Points on a hilly landscape, in no order, each with its height.
A ball rolls from a point to the lowest of its 2 nearest points, and stops where none of them is lower. Distance is the straight distance between rows; heights are no part of it.
Pemo height 56.4: -3,-21,24,3,-58,-6,1,-6,-10,11,-1,38,9,10,-33,-4,12,-12,20,24,-5,-3,-1,5,-21,17,19,14,-31,-8,6,6
munub height 25.0: -18,1,-6,9,-13,-5,-16,-1,11,-23,0,23,-12,4,-16,-2,-12,-15,24,-23,-11,21,-19,18,-10,-5,14,-12,15,-2,-47,-10
sapud height 19.3: -17,-11,-10,7,16,-14,23,-8,-14,23,-5,0,28,-7,-33,-12,0,8,-22,24,11,-15,11,-21,4,3,-26,2,-2,8,12,4
sal height 29.6: -29,-12,-14,18,-2,-18,10,-12,-15,22,7,4,-26,6,-26,-3,-3,-25,12,-6,5,-2,-4,-38,-16,-1,23,-2,-11,-5,-21,-18
boma height 35.6: -23,4,-28,-1,6,-8,-23,4,1,-40,-7,-16,-2,4,-14,-16,-6,3,3,-31,-17,10,-29,-4,0,1,-1,-12,12,15,-25,-14
tifar height 10.3: 16,-12,21,21,-3,-8,16,-7,2,3,-2,23,-29,11,5,16,5,-17,29,0,16,6,6,-9,4,14,42,3,-6,-12,-21,-1
Vig height 31.5: -8,7,-8,14,23,-14,-9,-11,-15,32,-22,-6,-1,-11,-38,0,-6,-22,-3,17,12,-21,6,-42,-9,-1,10,-10,2,18,-10,-30
Fabur height 45.6: 1,22,24,-28,3,0,-15,13,12,-4,2,-8,2,-17,48,10,13,-17,12,-37,-21,1,12,36,-6,-5,-15,-5,36,5,7,10
Lesi height 39.4: 18,-14,31,20,1,1,15,0,-5,1,-7,28,-4,17,0,-12,5,2,-11,44,-7,-17,5,1,20,35,22,9,-28,-4,-15,33
miki height 13.0: 1,12,-3,-11,18,9,34,-2,-38,23,5,-4,9,-4,4,-4,4,22,-29,26,12,-19,12,-22,-7,5,-16,-14,-20,4,10,-5
bufe height 17.6: -10,-8,19,7,-29,4,13,1,8,17,1,18,7,-1,-20,-13,2,-12,17,2,9,7,-17,5,20,0,-3,3,-1,-9,-20,3
kibo height 28.3: 19,-4,24,-12,-19,16,-1,17,-28,-3,6,20,0,14,25,12,6,-12,4,16,-3,-9,13,15,-15,4,34,-4,9,8,-1,1
pog height 54.4: -3,-19,21,15,-12,3,-14,-7,12,-3,1,20,38,-1,-33,-33,-9,15,-16,34,14,-2,-17,3,0,15,18,-9,-38,4,0,14
nunas height 12.3: -1,12,13,16,20,-16,12,-1,13,6,-17,2,-22,-5,-12,2,2,-20,39,-32,5,13,6,9,12,8,-9,26,22,-11,-12,4
Tikup height 82.5: 28,12,-15,17,32,8,-3,-2,1,-4,-16,-11,3,12,-16,-13,-19,-5,-3,12,15,-27,-12,-30,1,22,12,-24,2,37,-16,-11
rar height 55.3: -3,-23,15,10,-37,-10,-20,-11,-2,-7,-11,19,21,6,-45,-12,9,7,4,32,4,-8,-9,-4,-10,23,31,-1,-44,10,15,5
lozo height 27.8: 13,0,17,-5,-15,-12,0,-3,5,-1,12,5,-27,5,28,35,-3,-19,23,-19,16,4,27,-3,-1,-9,34,2,14,2,23,1
pili height 19.0: -2,-2,2,25,12,-17,18,-9,3,24,-12,1,-16,5,-28,-2,2,-19,21,-5,14,2,3,-14,14,11,7,18,6,-3,-14,-2
nila height 30.1: 10,6,-5,9,3,-2,1,9,-11,-7,-16,-6,-24,16,5,4,1,-8,11,-5,-7,-1,-9,-4,16,14,17,-5,2,6,-21,-5
luba height 36.3: -2,-1,24,-2,-19,1,8,3,-31,25,-6,17,17,1,-23,-14,10,8,-17,47,3,-21,5,-6,-9,14,7,11,-41,1,14,4
lozig height 59.7: -2,-7,30,-10,-26,12,19,9,4,6,28,3,-14,12,47,-6,8,9,-7,16,-2,-3,-7,-14,25,-1,1,8,-18,-16,15,25
vuviv height 30.5: -12,-6,-9,-17,3,6,25,10,-8,-11,24,-12,13,8,37,-10,9,7,-4,-23,0,0,-17,-13,9,-1,-26,-12,25,3,6,11
geru height 22.0: -20,2,-20,8,-16,2,-7,3,-10,-26,-25,3,-21,20,-11,-2,-1,-10,16,-1,-31,2,-7,12,15,17,6,-4,15,12,-28,-13
tedon height 61.8: -13,0,-27,8,21,10,-8,-8,-2,-6,-22,-19,25,1,-29,-14,-8,3,-13,34,1,-44,6,-37,-5,6,-12,-30,18,42,14,-23
gor height 19.5: -2,18,14,-5,0,7,7,5,-8,40,-8,7,20,-22,-14,-4,6,11,-7,14,14,13,-3,22,-6,-16,-10,2,-20,-16,-10,-13
pav height 23.3: -2,0,11,-10,-32,10,-5,9,-12,15,-1,19,29,-11,-19,4,4,15,1,23,10,6,0,27,-18,-10,8,3,-20,-3,8,-15
bito height 60.1: -7,-18,20,9,-21,-7,25,-3,5,12,14,2,-28,15,11,-6,12,-1,3,16,-1,-3,-12,-28,32,10,10,20,-26,-20,8,25
bas height 77.2: -14,30,-44,-17,0,-6,-8,5,-22,-8,-27,-24,-11,4,-4,16,5,17,-1,-14,-21,-2,1,-4,-6,-1,-22,-3,12,21,7,-49
nede height 47.9: -11,-12,20,-19,-18,2,-16,-1,18,8,23,-6,-5,-7,49,14,8,-16,-7,-16,-20,10,19,16,-16,-32,5,-13,19,-18,10,18
gik height 52.2: -10,11,2,-19,-13,16,11,6,3,12,12,-13,4,-9,26,-13,18,16,-12,-1,-7,10,-26,3,21,-9,-24,-6,-13,-17,-9,2
mebil height 37.3: 17,-6,-5,21,5,-14,-10,-5,2,4,-13,16,13,0,-41,9,-7,2,0,11,23,6,11,16,-4,7,25,20,-2,10,9,-7
mek height 73.8: -2,12,-14,-21,-32,8,3,1,-36,14,1,-5,-8,-1,1,10,11,7,-8,6,7,-2,-12,-21,-2,0,17,-19,-26,9,-3,-41
tude height 11.3: -11,-2,2,14,-16,-4,-3,-4,0,-5,-26,12,2,4,-40,-5,-3,-11,17,9,-3,2,-7,16,21,11,9,0,7,12,-24,-8
gubi height 54.9: -24,11,-16,-22,-34,15,10,-3,4,-6,16,-5,-22,3,32,0,12,-16,18,-34,-19,22,-22,2,21,2,-20,-5,13,-12,-11,-16
nev height 17.3: 12,9,28,6,35,7,21,2,14,8,22,-2,-1,-4,32,-7,-6,-6,17,-15,30,11,-2,-1,-1,-1,12,-4,1,-14,3,18
nade height 29.9: 16,-26,2,3,-38,-11,-11,0,1,-28,-3,15,-19,15,3,25,4,-1,6,12,-11,0,4,10,16,14,32,3,-9,1,12,15
Zeli height 27.9: -26,0,-23,-6,13,-14,2,-6,-2,-6,-10,-16,28,-22,-33,-14,1,17,-17,-9,11,4,-13,-6,10,-11,-36,-19,6,9,1,-5
konaf height 49.6: 10,-19,39,-6,-4,16,-13,-10,45,12,20,2,2,-19,28,-1,4,-2,-7,2,-15,21,3,12,5,-40,-24,18,-4,-36,0,19
zep height 43.6: 12,-2,-27,4,20,10,11,-7,-12,-8,-3,-10,26,6,-21,0,-15,32,-22,33,12,-29,22,-7,-8,13,-9,-5,-8,29,33,3
pumip height 82.4: -14,11,-20,-15,25,-1,4,15,-13,-19,-3,-11,23,-10,9,-11,8,16,-4,-24,-13,1,-8,19,-15,1,-35,-7,25,10,-1,-2
Kude height 11.2: -14,-5,-7,8,24,-15,11,-2,-7,20,-8,3,25,-20,-22,-4,6,13,-22,5,10,13,18,19,-11,-16,-29,19,0,-26,10,10
Lufud height 79.6: 0,31,-27,-2,3,-2,-11,3,-12,-1,-41,-18,-6,4,-32,11,-4,6,13,6,-6,-17,8,-6,3,5,-11,2,14,33,3,-43
kidi height 40.8: 0,-10,16,15,-12,-2,-2,-5,0,0,-19,9,1,8,-24,-18,4,6,-14,44,-9,-14,-9,2,33,25,15,-2,-32,6,-8,16
Begu height 53.3: 17,-11,33,7,-34,10,-11,2,25,8,-9,26,7,-3,-11,-9,1,8,0,23,-1,11,-23,13,19,-1,11,-2,-39,-17,-23,2
Bure height 55.5: -25,-8,-6,-16,-48,13,12,1,-8,6,17,4,-16,10,15,-1,11,-9,3,-1,-21,11,-17,-4,16,-3,-4,-1,-11,-17,-4,-5
kof height 45.8: -4,1,-14,2,15,-1,4,-10,-8,-4,-3,1,42,-16,-30,-4,-11,41,-31,31,20,-5,17,11,-7,2,-9,-7,-28,10,34,0
gura height 37.4: 19,-4,-6,1,3,12,-15,11,-3,-35,-5,-7,0,13,15,2,-6,13,-10,17,-12,-1,-6,22,16,16,21,-10,-4,13,4,18
Fam height 88.8: 15,-9,12,23,3,-24,-10,-5,17,-31,-19,35,-13,7,1,24,-3,-20,24,-15,-2,10,15,20,-1,10,28,1,28,-2,-31,8
pugez height 31.9: -29,-12,-6,10,-13,-8,-1,-4,-12,21,9,14,-8,-2,-22,-4,-2,-17,6,-2,-3,12,-11,-3,-29,-12,19,-4,-16,-20,-29,-12
gisa height 42.1: 20,-25,36,11,2,-9,-33,-11,42,4,12,13,-1,-8,24,11,-6,-20,-16,-11,4,20,26,15,-17,-27,21,4,0,-31,12,25
gagos height 34.2: -9,14,-14,0,23,-10,-6,6,2,-5,-2,-20,4,-8,-6,-17,-4,0,2,-36,10,6,-31,-17,-1,0,-9,-17,4,7,-26,-10
Mapog height 33.9: -3,-20,28,7,2,1,4,7,0,27,19,19,12,-5,17,3,3,-9,-5,10,5,11,15,14,-30,-21,10,16,-1,-34,8,19
mefog height 57.0: -14,-9,-13,-1,3,10,15,13,-24,-2,-2,-19,-4,19,15,-15,9,2,-20,19,-27,-10,-3,-1,17,10,-11,7,2,-1,4,18
rop height 51.1: 18,12,28,-19,22,16,-12,-4,45,3,13,-15,5,-39,27,-3,12,1,5,-33,0,28,-10,20,0,-27,-40,8,0,-34,-5,6
tavaf height 47.4: -7,1,-4,-3,10,1,-4,-12,12,-3,4,1,34,-24,-17,-10,-8,47,-47,26,15,10,5,18,3,-12,-28,3,-41,-19,26,13
pem height 88.2: 10,8,-7,10,11,-23,-24,3,7,-38,-14,18,-15,17,-5,22,-15,-7,27,-24,-9,9,14,11,-15,1,22,11,35,18,-16,-6
Zizu height 31.8: 7,9,4,-8,0,-2,7,10,-6,3,10,-9,-12,-2,27,18,3,-3,12,-18,6,7,7,6,-1,-10,3,5,12,-6,10,5
bules height 56.2: -14,-15,-9,-10,-20,7,8,12,-27,3,16,-5,-4,14,17,-5,10,5,-16,12,-13,-3,-9,-8,-6,-1,10,-3,-11,-8,4,3
mig height 30.9: 6,18,4,-8,-11,5,-9,-1,-8,13,-12,-14,-1,-10,-9,-7,-2,12,-21,26,4,-5,-22,-8,36,6,8,-15,-42,5,-2,-6
Zipo height 29.3: -6,-6,-9,16,5,-14,-9,-4,13,-4,8,0,-13,1,-11,-4,-9,-10,12,-33,16,20,-25,-12,-2,-8,18,-8,-1,-9,-32,-6
Zufal height 60.5: -6,8,-33,3,39,0,5,-3,1,-9,-18,-27,24,-3,-19,-17,-13,14,-17,5,-2,-29,-3,-24,-3,9,-36,-25,15,31,10,-9
pali height 40.1: 16,-10,15,17,-19,-11,-11,-6,13,20,-6,31,12,-8,-32,5,2,-2,-3,14,19,18,11,20,-3,-1,17,32,-23,-20,17,2
bared height 42.7: 15,-18,38,12,9,-10,-18,-2,33,-8,3,14,4,-1,25,5,-5,-28,-1,-16,0,8,25,22,-4,-7,18,-7,25,-13,-3,36
bikag height 81.3: 20,18,-18,10,6,4,-12,-7,-4,14,-40,-9,-21,15,-35,9,-1,-10,9,24,2,-40,15,-31,-4,11,9,-3,15,31,-6,-43
pevek height 72.7: 2,4,-13,-14,-29,13,6,3,-36,-1,13,3,-29,18,21,20,7,-10,9,-6,0,2,0,-20,-13,3,32,-5,-4,3,-3,-33
leriv height 85.3: -7,5,-17,8,13,-2,-29,5,5,-37,-16,-14,13,-3,-29,-4,-9,23,9,-7,3,8,0,29,-1,-1,5,0,12,21,1,-10
vidu height 47.8: -1,2,-33,7,14,-7,17,2,-11,6,-11,-23,-20,16,-6,8,1,2,6,-4,-3,-18,13,-24,-1,3,-16,13,19,11,11,-13
poget height 34.9: 26,8,-3,-1,10,0,2,7,11,-24,0,-3,18,2,-5,-2,-16,5,11,-16,18,-3,-4,15,20,14,-13,3,22,29,11,15
lofev height 84.0: 26,20,-9,7,38,-4,-15,-4,18,-12,-4,-12,14,-16,-17,-13,-22,13,-14,-19,23,10,-13,12,12,10,-9,-3,-17,3,-5,12
feriv height 41.4: 28,-16,24,14,-5,-6,-23,-7,33,19,6,25,7,-16,1,10,-1,-5,-13,2,15,26,19,18,-13,-26,13,28,-23,-39,23,11
kevi height 30.8: 16,3,-9,1,16,7,16,-5,6,-11,13,-8,15,7,1,-16,-22,16,-14,5,14,-12,-8,-7,28,19,-14,-1,-6,18,10,30
Dalad height 43.8: 4,4,27,-6,5,-8,-22,8,8,-10,0,6,4,2,29,15,-5,-22,4,-19,-10,2,25,33,-17,-9,16,-8,41,9,2,22
babuk height 84.4: 2,19,-3,9,37,1,-9,-22,18,3,-5,-10,26,-21,-29,-25,-28,7,-34,8,17,2,-16,-5,29,11,-16,-11,-30,6,-4,20
fitor height 59.3: 15,-21,31,-2,-27,6,10,10,6,-11,22,17,-2,21,36,-3,1,-5,-1,11,0,-4,-10,-8,17,11,23,-12,-6,-4,0,31
pon height 48.7: -12,-1,1,-12,-20,5,-22,3,4,-10,15,5,-27,5,40,18,2,-21,10,-20,-26,17,0,18,-15,-18,23,-12,13,-14,-16,1
lini height 27.5: 11,28,4,2,36,-2,23,6,-14,25,0,-3,9,-13,2,4,-2,6,13,-14,35,4,5,-3,-18,-2,-7,0,4,0,-2,-19
Gaves height 42.0: -10,-15,-29,-3,-36,-18,1,-5,-18,-11,14,17,-3,10,-25,23,-13,2,11,-7,9,0,11,-7,-29,-6,15,7,2,13,20,-20
Lenas height 34.8: 1,-12,20,5,-4,-1,13,6,-10,18,16,19,20,0,-1,-11,-1,13,-21,29,6,-6,7,3,-11,1,0,18,-21,-16,16,24
mevas height 75.2: -24,22,-36,-18,-19,3,-3,-1,-35,-1,-4,-1,-11,4,0,14,6,5,0,-8,-12,7,-3,-5,-17,-6,7,-12,2,12,-13,-50
rirep height 45.2: 9,-17,-21,15,11,-6,16,-6,-7,15,-11,-16,-27,23,-16,3,8,-5,-5,23,-9,-31,15,-30,10,17,4,20,3,10,11,1
ris height 71.2: 15,12,-13,-17,2,25,23,15,-31,-6,2,-15,-7,25,45,10,12,-4,-2,-2,-6,-18,13,-14,1,17,-14,6,31,18,20,-16
zis height 27.7: 7,-2,-11,-1,15,2,38,1,-5,2,15,-18,1,11,17,-6,-5,9,1,-6,16,-13,-4,-32,20,10,-21,-1,6,10,18,14
bapo height 62.9: -17,-24,-15,11,-8,7,-17,-14,-8,-5,-16,-2,22,9,-48,-13,1,-6,-3,43,1,-49,11,-43,-17,13,17,-21,4,44,22,-26
Regen height 4.5: -1,12,-6,-11,17,-6,40,1,-27,24,0,4,17,-14,0,10,12,31,-16,9,13,3,19,0,-7,-8,-34,-8,-1,-6,15,-4
mufo height 83.3: 30,10,-13,20,30,-11,-15,-3,12,-12,-16,-8,-2,2,-21,-3,-17,4,-2,-10,20,3,-18,-10,16,17,13,-11,-10,19,-17,-1
bot height 48.0: -14,-4,-17,-17,-41,9,-18,-1,3,-10,22,12,-10,-6,9,13,-4,0,7,-11,-15,23,-13,22,-20,-22,12,-13,-8,-10,-10,-19
tek height 13.6: -33,-20,-12,3,-22,-12,4,-5,-18,8,-4,6,22,-4,-42,-8,3,4,-7,19,-1,-8,0,-6,-6,-2,-1,0,-10,5,11,-6
gufi height 17.2: -1,13,-16,14,50,-14,8,-14,-2,20,-11,-5,21,-22,-24,-7,-10,14,-36,3,20,6,14,1,-2,-2,-25,10,-19,-14,13,6
fuvik height 5.0: -1,-2,21,16,-10,-6,8,-5,16,10,-2,23,-24,-1,0,12,-1,-25,35,-15,5,19,8,13,2,-3,16,9,11,-19,-22,2
Rosod height 80.8: -14,16,-22,0,24,-21,-12,11,-11,-13,-10,-8,-14,3,-3,8,-5,-1,15,-34,-17,7,4,5,-26,-6,-12,18,23,4,-9,-14
zoz height 30.6: 1,18,11,-19,19,3,12,5,4,14,14,-15,-7,-23,46,12,17,10,3,-16,3,16,4,13,-6,-20,-19,1,-1,-27,13,8
Malem height 84.5: -3,4,-7,6,24,6,-22,0,8,-20,-6,-10,37,-18,-27,-19,-12,22,-15,0,17,11,-6,31,-3,-3,-3,-10,-6,8,0,3
Rudub height 33.2: -22,-16,8,10,-4,2,4,1,2,25,18,20,2,-7,0,-1,2,-17,10,-8,-1,20,3,12,-37,-27,6,10,2,-36,-20,-2
lami height 81.8: -15,8,-16,-10,28,-15,3,12,-13,-9,11,-7,5,-7,25,8,6,6,6,-40,-3,12,0,4,-34,-15,-16,-2,25,-5,-4,-6
dev height 67.4: -10,19,-18,-4,-14,13,6,3,-21,3,-22,-10,-11,19,-8,-5,1,-15,10,-4,-9,-13,-13,-26,15,17,-3,-14,16,31,-17,-42
koz height 34.1: 23,-6,5,-1,-1,0,-4,5,12,-23,5,-9,-17,9,28,3,-3,2,-7,0,-9,3,-6,8,38,11,3,4,0,-3,6,35
kote height 32.2: 7,8,18,-8,20,27,22,12,-22,3,19,-9,-14,15,58,-10,11,-8,-3,8,-4,-8,0,-7,-2,14,19,-7,-1,-7,-5,14
kom height 14.7: 17,-9,23,28,31,-9,21,-9,24,-2,3,7,-15,7,10,-3,-1,-14,23,-11,24,9,-5,-11,16,15,25,5,1,-11,-14,20
gam height 24.6: 16,-20,19,-10,-37,-11,-20,-1,17,-9,8,7,-8,1,16,26,-1,-2,-7,9,-7,5,17,20,11,-11,17,11,-8,-13,31,27
feniv height 65.7: -16,-3,-25,3,-14,9,-5,4,-12,-24,-16,-8,11,22,-24,-6,-8,4,6,8,-5,-17,-6,-13,4,11,9,-14,20,42,0,-30
bizi height 13.3: -13,-22,-1,24,5,-16,-23,-16,18,-3,-16,0,2,-9,-44,-20,0,-5,-16,7,1,15,-17,7,16,0,10,6,-18,-15,-19,11
luv height 19.2: -6,-23,-1,20,7,-16,-19,-9,23,-17,-3,7,0,-6,-33,-8,0,-10,-3,-14,1,24,1,22,3,-7,-1,23,15,-20,-13,21
pebu height 69.6: 15,24,-28,0,34,31,12,3,-11,10,-25,-28,-6,17,3,-16,-5,-2,-18,22,-15,-49,10,-26,-4,25,-30,-12,10,23,7,-13
Lesir height 59.0: 3,-32,33,-5,-48,10,2,4,17,5,32,27,10,7,22,-1,1,-12,13,0,-2,5,-10,-7,-13,-13,14,-6,-5,-15,-1,17
fula height 20.3: 21,-13,11,-5,-14,-8,6,4,-1,-1,17,7,3,7,13,18,-5,4,-6,13,11,-6,21,4,8,3,11,17,2,5,37,26
zod height 35.8: 5,7,-6,11,12,-12,1,5,-3,-19,-14,-3,-47,23,23,17,3,-20,29,-22,-21,2,6,-6,0,12,17,6,20,0,-17,-5
muf height 14.3: 17,-10,40,14,-7,1,15,-1,-5,20,4,21,-21,9,5,-1,13,-8,12,21,14,-3,-1,-15,1,13,40,5,-37,-22,-14,7
vosa height 52.8: 7,-1,24,-13,-38,23,1,11,9,13,14,14,12,-2,15,-10,6,13,-5,20,-2,6,-26,9,11,-11,-1,-7,-25,-8,-8,2
pibid height 50.2: 10,-4,26,-18,-10,15,-27,-10,46,-3,14,-8,-6,-25,28,13,6,-15,9,-32,-18,27,1,22,-3,-40,-19,0,14,-24,-10,6
Podo height 47.1: -6,0,12,-25,-14,8,-11,10,9,0,14,1,22,-15,31,9,9,0,-7,-6,-16,7,11,38,-9,-23,-14,-3,28,-5,8,15
tema height 86.8: -7,14,-8,-18,-3,1,-29,12,6,-26,5,2,6,-9,12,6,-1,3,11,-34,-12,23,-13,32,-20,-14,2,-7,25,6,-16,-9
soluv height 70.4: 13,25,-22,-9,32,20,30,15,-26,8,-18,-21,-5,14,19,-4,8,6,-2,2,-10,-35,16,-18,-14,19,-39,2,27,18,12,-19
fovuf height 40.9: 11,-14,-17,10,6,9,-7,-1,-6,-27,-6,-14,6,18,-13,-7,-8,19,-17,36,-8,-22,6,-1,13,22,16,-2,-16,25,20,13
bizav height 19.8: 7,29,-5,-13,24,27,8,-6,-31,18,-10,-15,11,-6,0,-14,-10,4,-29,35,2,-28,-1,-26,10,17,-6,-25,-27,24,-3,-9
Melef height 51.2: 0,3,41,-9,2,-4,-11,-14,52,-10,5,-9,-24,-21,23,11,3,-30,29,-52,1,21,13,11,8,-19,-13,3,23,-24,2,13
naf height 14.1: 12,-7,-7,-1,13,-11,23,2,-19,15,11,3,6,-3,7,21,3,15,-7,5,22,-4,27,-5,-17,-8,-2,15,1,-8,31,6
Keni height 58.1: -8,-21,-3,-5,-34,-15,15,-4,-1,7,25,5,-13,2,4,16,1,2,9,-10,11,8,0,-16,0,-13,4,10,-14,-17,22,5
zuged height 47.6: 6,10,-22,-3,27,-10,19,13,2,-13,-6,-21,-8,8,11,3,-3,3,20,-39,-2,-14,1,-20,1,12,-39,11,33,16,16,-7
virun height 25.5: 3,39,1,-11,23,16,5,-1,-10,20,-10,-14,13,-17,-1,-14,-8,16,-23,18,5,-4,-12,8,25,9,-17,-15,-35,5,-11,5
mapi height 21.4: 9,4,22,-25,-14,26,9,10,-3,15,35,18,32,-10,44,-1,11,28,-25,26,-2,2,-5,14,-22,-17,-8,-11,-19,-12,6,7
Voz height 38.1: 25,-1,19,5,3,19,12,1,-31,8,-3,13,0,16,-10,-12,0,6,-16,51,-1,-32,17,-5,2,31,18,12,-28,15,5,11
namo height 36.2: 16,-25,-18,9,-31,-14,-4,-5,-9,-18,2,13,-20,24,-17,23,-3,-3,11,8,-1,-11,9,-16,-8,15,33,12,1,20,17,-6
Gog height 45.9: -17,0,-25,-11,-22,-15,-10,-2,-7,-11,20,13,-12,-2,3,26,-12,-2,9,-24,-1,19,10,11,-30,-23,7,-1,11,-3,5,-15
Zuze height 20.2: 16,11,37,-15,6,29,7,3,26,24,35,7,11,-17,59,-3,3,21,-9,11,5,12,-7,5,-11,-24,-7,-6,-24,-24,-1,11
Pugi height 58.0: -3,6,-10,6,42,1,4,4,-10,1,-7,-25,-3,0,6,-18,-3,5,-22,5,-17,-4,0,11,7,12,-22,10,-7,-9,-1,30
nuz height 30.7: 17,1,25,-6,6,16,17,9,-29,3,8,3,-27,17,41,9,12,-17,16,4,4,-10,19,-10,-10,5,36,0,13,-1,0,-2
tudil height 19.6: -38,-9,-39,0,12,-11,-22,-10,-3,-24,-18,-35,16,-11,-30,-12,-3,16,-15,6,-9,-8,-10,-18,7,-8,-11,-29,2,22,11,-20
sudos height 53.9: 19,-6,39,13,-31,0,-10,-2,16,9,0,31,16,4,-14,-21,0,16,-14,37,11,-6,-23,-5,5,18,15,3,-59,-7,1,16
ziga height 83.1: -1,8,-18,-12,7,5,11,16,-25,-11,-1,-3,22,3,9,7,4,14,-2,1,-2,-8,11,18,-13,-2,-14,1,28,20,14,-4
rike height 50.1: 3,-6,26,2,8,12,-8,1,30,7,9,-10,-13,-10,24,-9,10,-2,0,-7,-12,20,-16,14,14,-19,-9,9,-11,-40,-21,24
limi height 52.1: -14,16,7,-17,-11,-4,-17,-7,26,-19,12,1,-29,-15,18,10,2,-26,28,-53,-21,23,1,22,-3,-15,-22,5,27,-14,-13,-1
sunel height 51.0: -9,-1,-5,-9,-8,6,-16,3,12,-3,1,-18,-8,-14,1,-3,10,4,-9,-9,-17,22,-19,24,9,-19,-11,7,-10,-27,-16,9
vebe height 87.4: -6,18,-6,-11,-17,-6,-21,8,0,-37,0,21,-15,15,18,16,-11,-12,27,-29,-19,14,2,22,-13,-1,16,-6,36,20,-19,-15
Ner height 28.2: -12,-14,-14,-9,-19,-6,-2,3,7,-30,10,-12,-12,7,7,3,0,-6,3,-24,-12,8,-6,7,23,-2,-14,9,27,1,7,20
tigi height 53.1: -20,21,2,-34,-4,1,-6,-4,20,-1,16,-8,-14,-33,40,11,23,-10,20,-52,-28,20,0,20,-15,-21,-34,3,23,-24,-5,-8
sov height 23.8: -8,-21,0,4,-17,-14,-18,-12,25,-34,7,10,-19,3,-8,9,-5,-20,12,-24,-16,18,5,18,12,-5,-3,9,27,-14,-12,24
birom height 42.9: -7,-26,-11,12,-17,-9,5,-5,-9,-2,-11,-4,-13,20,-23,-8,8,-5,-8,28,-16,-19,-4,-22,25,23,14,5,-12,11,4,9
kog height 28.8: -20,-14,-26,6,3,-7,-24,-8,5,-27,-10,-27,2,-3,-29,-18,-5,5,-14,-4,-5,1,-27,-7,21,0,1,-17,-5,10,-10,1
Ragof height 27.6: 1,27,9,-7,38,1,27,1,5,21,2,-17,-1,-21,18,-6,9,15,0,-13,14,9,-2,5,13,-2,-34,9,-16,-23,6,9
Bofas height 31.4: 0,-10,5,-1,-4,5,15,7,8,-17,15,-12,-15,14,29,-9,2,-11,13,-23,0,6,-18,-10,31,8,-4,-4,15,-3,-5,23
Gabu height 54.1: -16,19,-1,-24,1,3,14,6,6,-1,6,-19,-14,-18,29,-4,20,-2,21,-46,-12,15,-18,6,13,-3,-33,3,12,-17,-6,-7
Luki height 19.1: 17,7,42,-10,16,18,-1,-1,36,16,25,-2,7,-18,51,2,0,-4,8,-16,14,17,0,10,-12,-23,6,-11,1,-20,1,13
sogu height 82.0: 28,-1,-17,13,17,9,-4,-9,-2,8,-16,-4,-3,15,-32,-2,-8,-1,-9,33,15,-46,12,-35,-9,18,15,-8,4,37,4,-19
gire height 58.8: 4,-15,24,-8,-21,5,16,1,21,10,34,9,10,-5,27,2,0,3,11,-12,22,12,-9,-12,3,-21,3,-4,-2,-17,9,11
lenak height 21.5: -13,5,-3,0,-4,-3,20,2,-5,16,-4,-5,17,-7,-20,-12,0,3,0,0,12,-3,-7,-3,22,0,-24,3,5,6,-3,3
faz height 32.6: 15,10,-13,10,20,-10,3,6,-11,6,-6,-1,16,0,-21,5,-11,8,0,-3,26,-4,7,-3,-12,0,6,6,8,20,3,-14
zado height 25.1: -7,1,-13,23,10,-14,7,-14,-12,23,-18,2,-33,14,-34,6,2,-23,20,5,-1,-17,13,-35,-10,7,17,12,11,11,-20,-29
levo height 36.6: -5,3,-21,19,42,-25,-11,-18,6,22,-23,-13,16,-21,-46,-4,-12,-10,-17,8,20,-11,1,-32,2,-3,-11,-3,0,15,7,-16
sapad height 64.1: -13,-8,-35,8,-17,-4,-12,-11,-2,-9,-14,-1,3,17,-46,2,-10,1,8,19,3,-35,8,-41,-13,4,10,-11,18,43,12,-41
razot height 49.2: 7,-22,22,-14,-26,13,-13,1,22,13,24,15,21,-17,18,7,3,13,-9,6,-7,18,-3,14,-19,-40,-12,4,-14,-25,7,3
Kad height 59.1: -1,16,-23,8,58,1,8,-10,1,3,-11,-26,13,-7,-12,-21,-21,4,-27,3,-7,-20,-1,-12,4,18,-36,-6,-10,9,1,20
miru height 16.0: 1,7,18,-7,8,5,8,5,8,28,3,9,21,-26,9,3,9,13,-8,1,6,22,13,31,-11,-31,-33,18,1,-34,5,4
gilop height 48.5: 4,-13,9,-11,-15,11,-17,2,15,-9,16,2,23,-13,6,-4,-1,36,-28,21,0,12,-6,25,-3,-20,-11,4,-30,-21,22,16
nufe height 23.2: 4,31,-5,4,50,-7,26,-7,-11,36,-14,-18,3,-20,-9,-1,-2,7,-5,-1,25,-5,12,-15,1,4,-24,1,-16,-6,5,-11
beb height 57.2: -22,-21,-7,-1,-57,-11,7,-12,-10,10,17,23,-13,7,-23,3,3,-12,14,8,-12,2,2,-2,-13,2,2,15,-27,-16,14,3
fusaf height 68.7: -2,20,-17,0,14,21,1,3,-16,12,-36,-23,-9,14,-8,-16,3,-20,-4,18,-18,-38,-5,-35,12,21,-16,-18,22,28,-12,-33
zin height 26.1: 9,-10,27,-8,-26,9,-13,14,-7,7,3,26,16,-5,7,16,1,-6,4,21,-5,4,19,41,-22,-11,24,4,3,-5,10,8
pamus height 86.2: 7,7,2,1,1,4,-33,6,19,-32,-14,2,6,-11,-16,0,-4,7,10,-14,-3,22,-14,42,2,-5,8,-6,9,2,-21,-3
Tun height 79.3: -22,32,-36,-20,19,-13,0,14,-20,-14,-13,-8,-5,2,13,4,9,13,11,-42,-31,-1,-4,-10,-29,4,-33,4,28,14,-6,-43
refi height 31.6: 1,-3,9,6,-19,-10,0,-6,-4,-12,2,18,-47,18,27,34,1,-31,28,-11,-13,6,26,1,-5,3,36,-2,15,-7,-8,-1
kibaz height 71.9: 9,-1,-21,-9,-18,22,11,7,-29,-13,4,-9,-23,40,29,12,5,-9,3,-5,-7,-12,3,-31,-1,17,11,0,25,18,8,-32
Rul height 6.9: -29,-24,-9,15,1,-21,-8,-15,0,17,-6,-1,11,-10,-44,-16,-3,-15,-16,14,2,-2,-14,-23,6,-1,7,-5,-18,-3,-9,3
gopok height 41.8: 13,14,-18,7,33,-11,-7,13,6,-26,-20,-13,7,5,-18,-3,-14,7,15,-24,-5,-16,3,7,-3,15,-26,17,34,28,8,-4

Call two points neighbours if one is among the 2 nearest of the other. Go from one point of each pair to the other, from neighbour to neighbour, staying as low as possible. Name the highest point that can't be avoided.
Rul and tudil: Zeli
munub and Rul: boma
lozo and tude: zod
Kude and lozo: Zizu
tude and Rul: lenak
zis and Rul: Bofas
Regen and fuvik: kidi

Where does a ball stop that starts at each point below?
fitor: Rul
gik: Rul
Podo: Kude
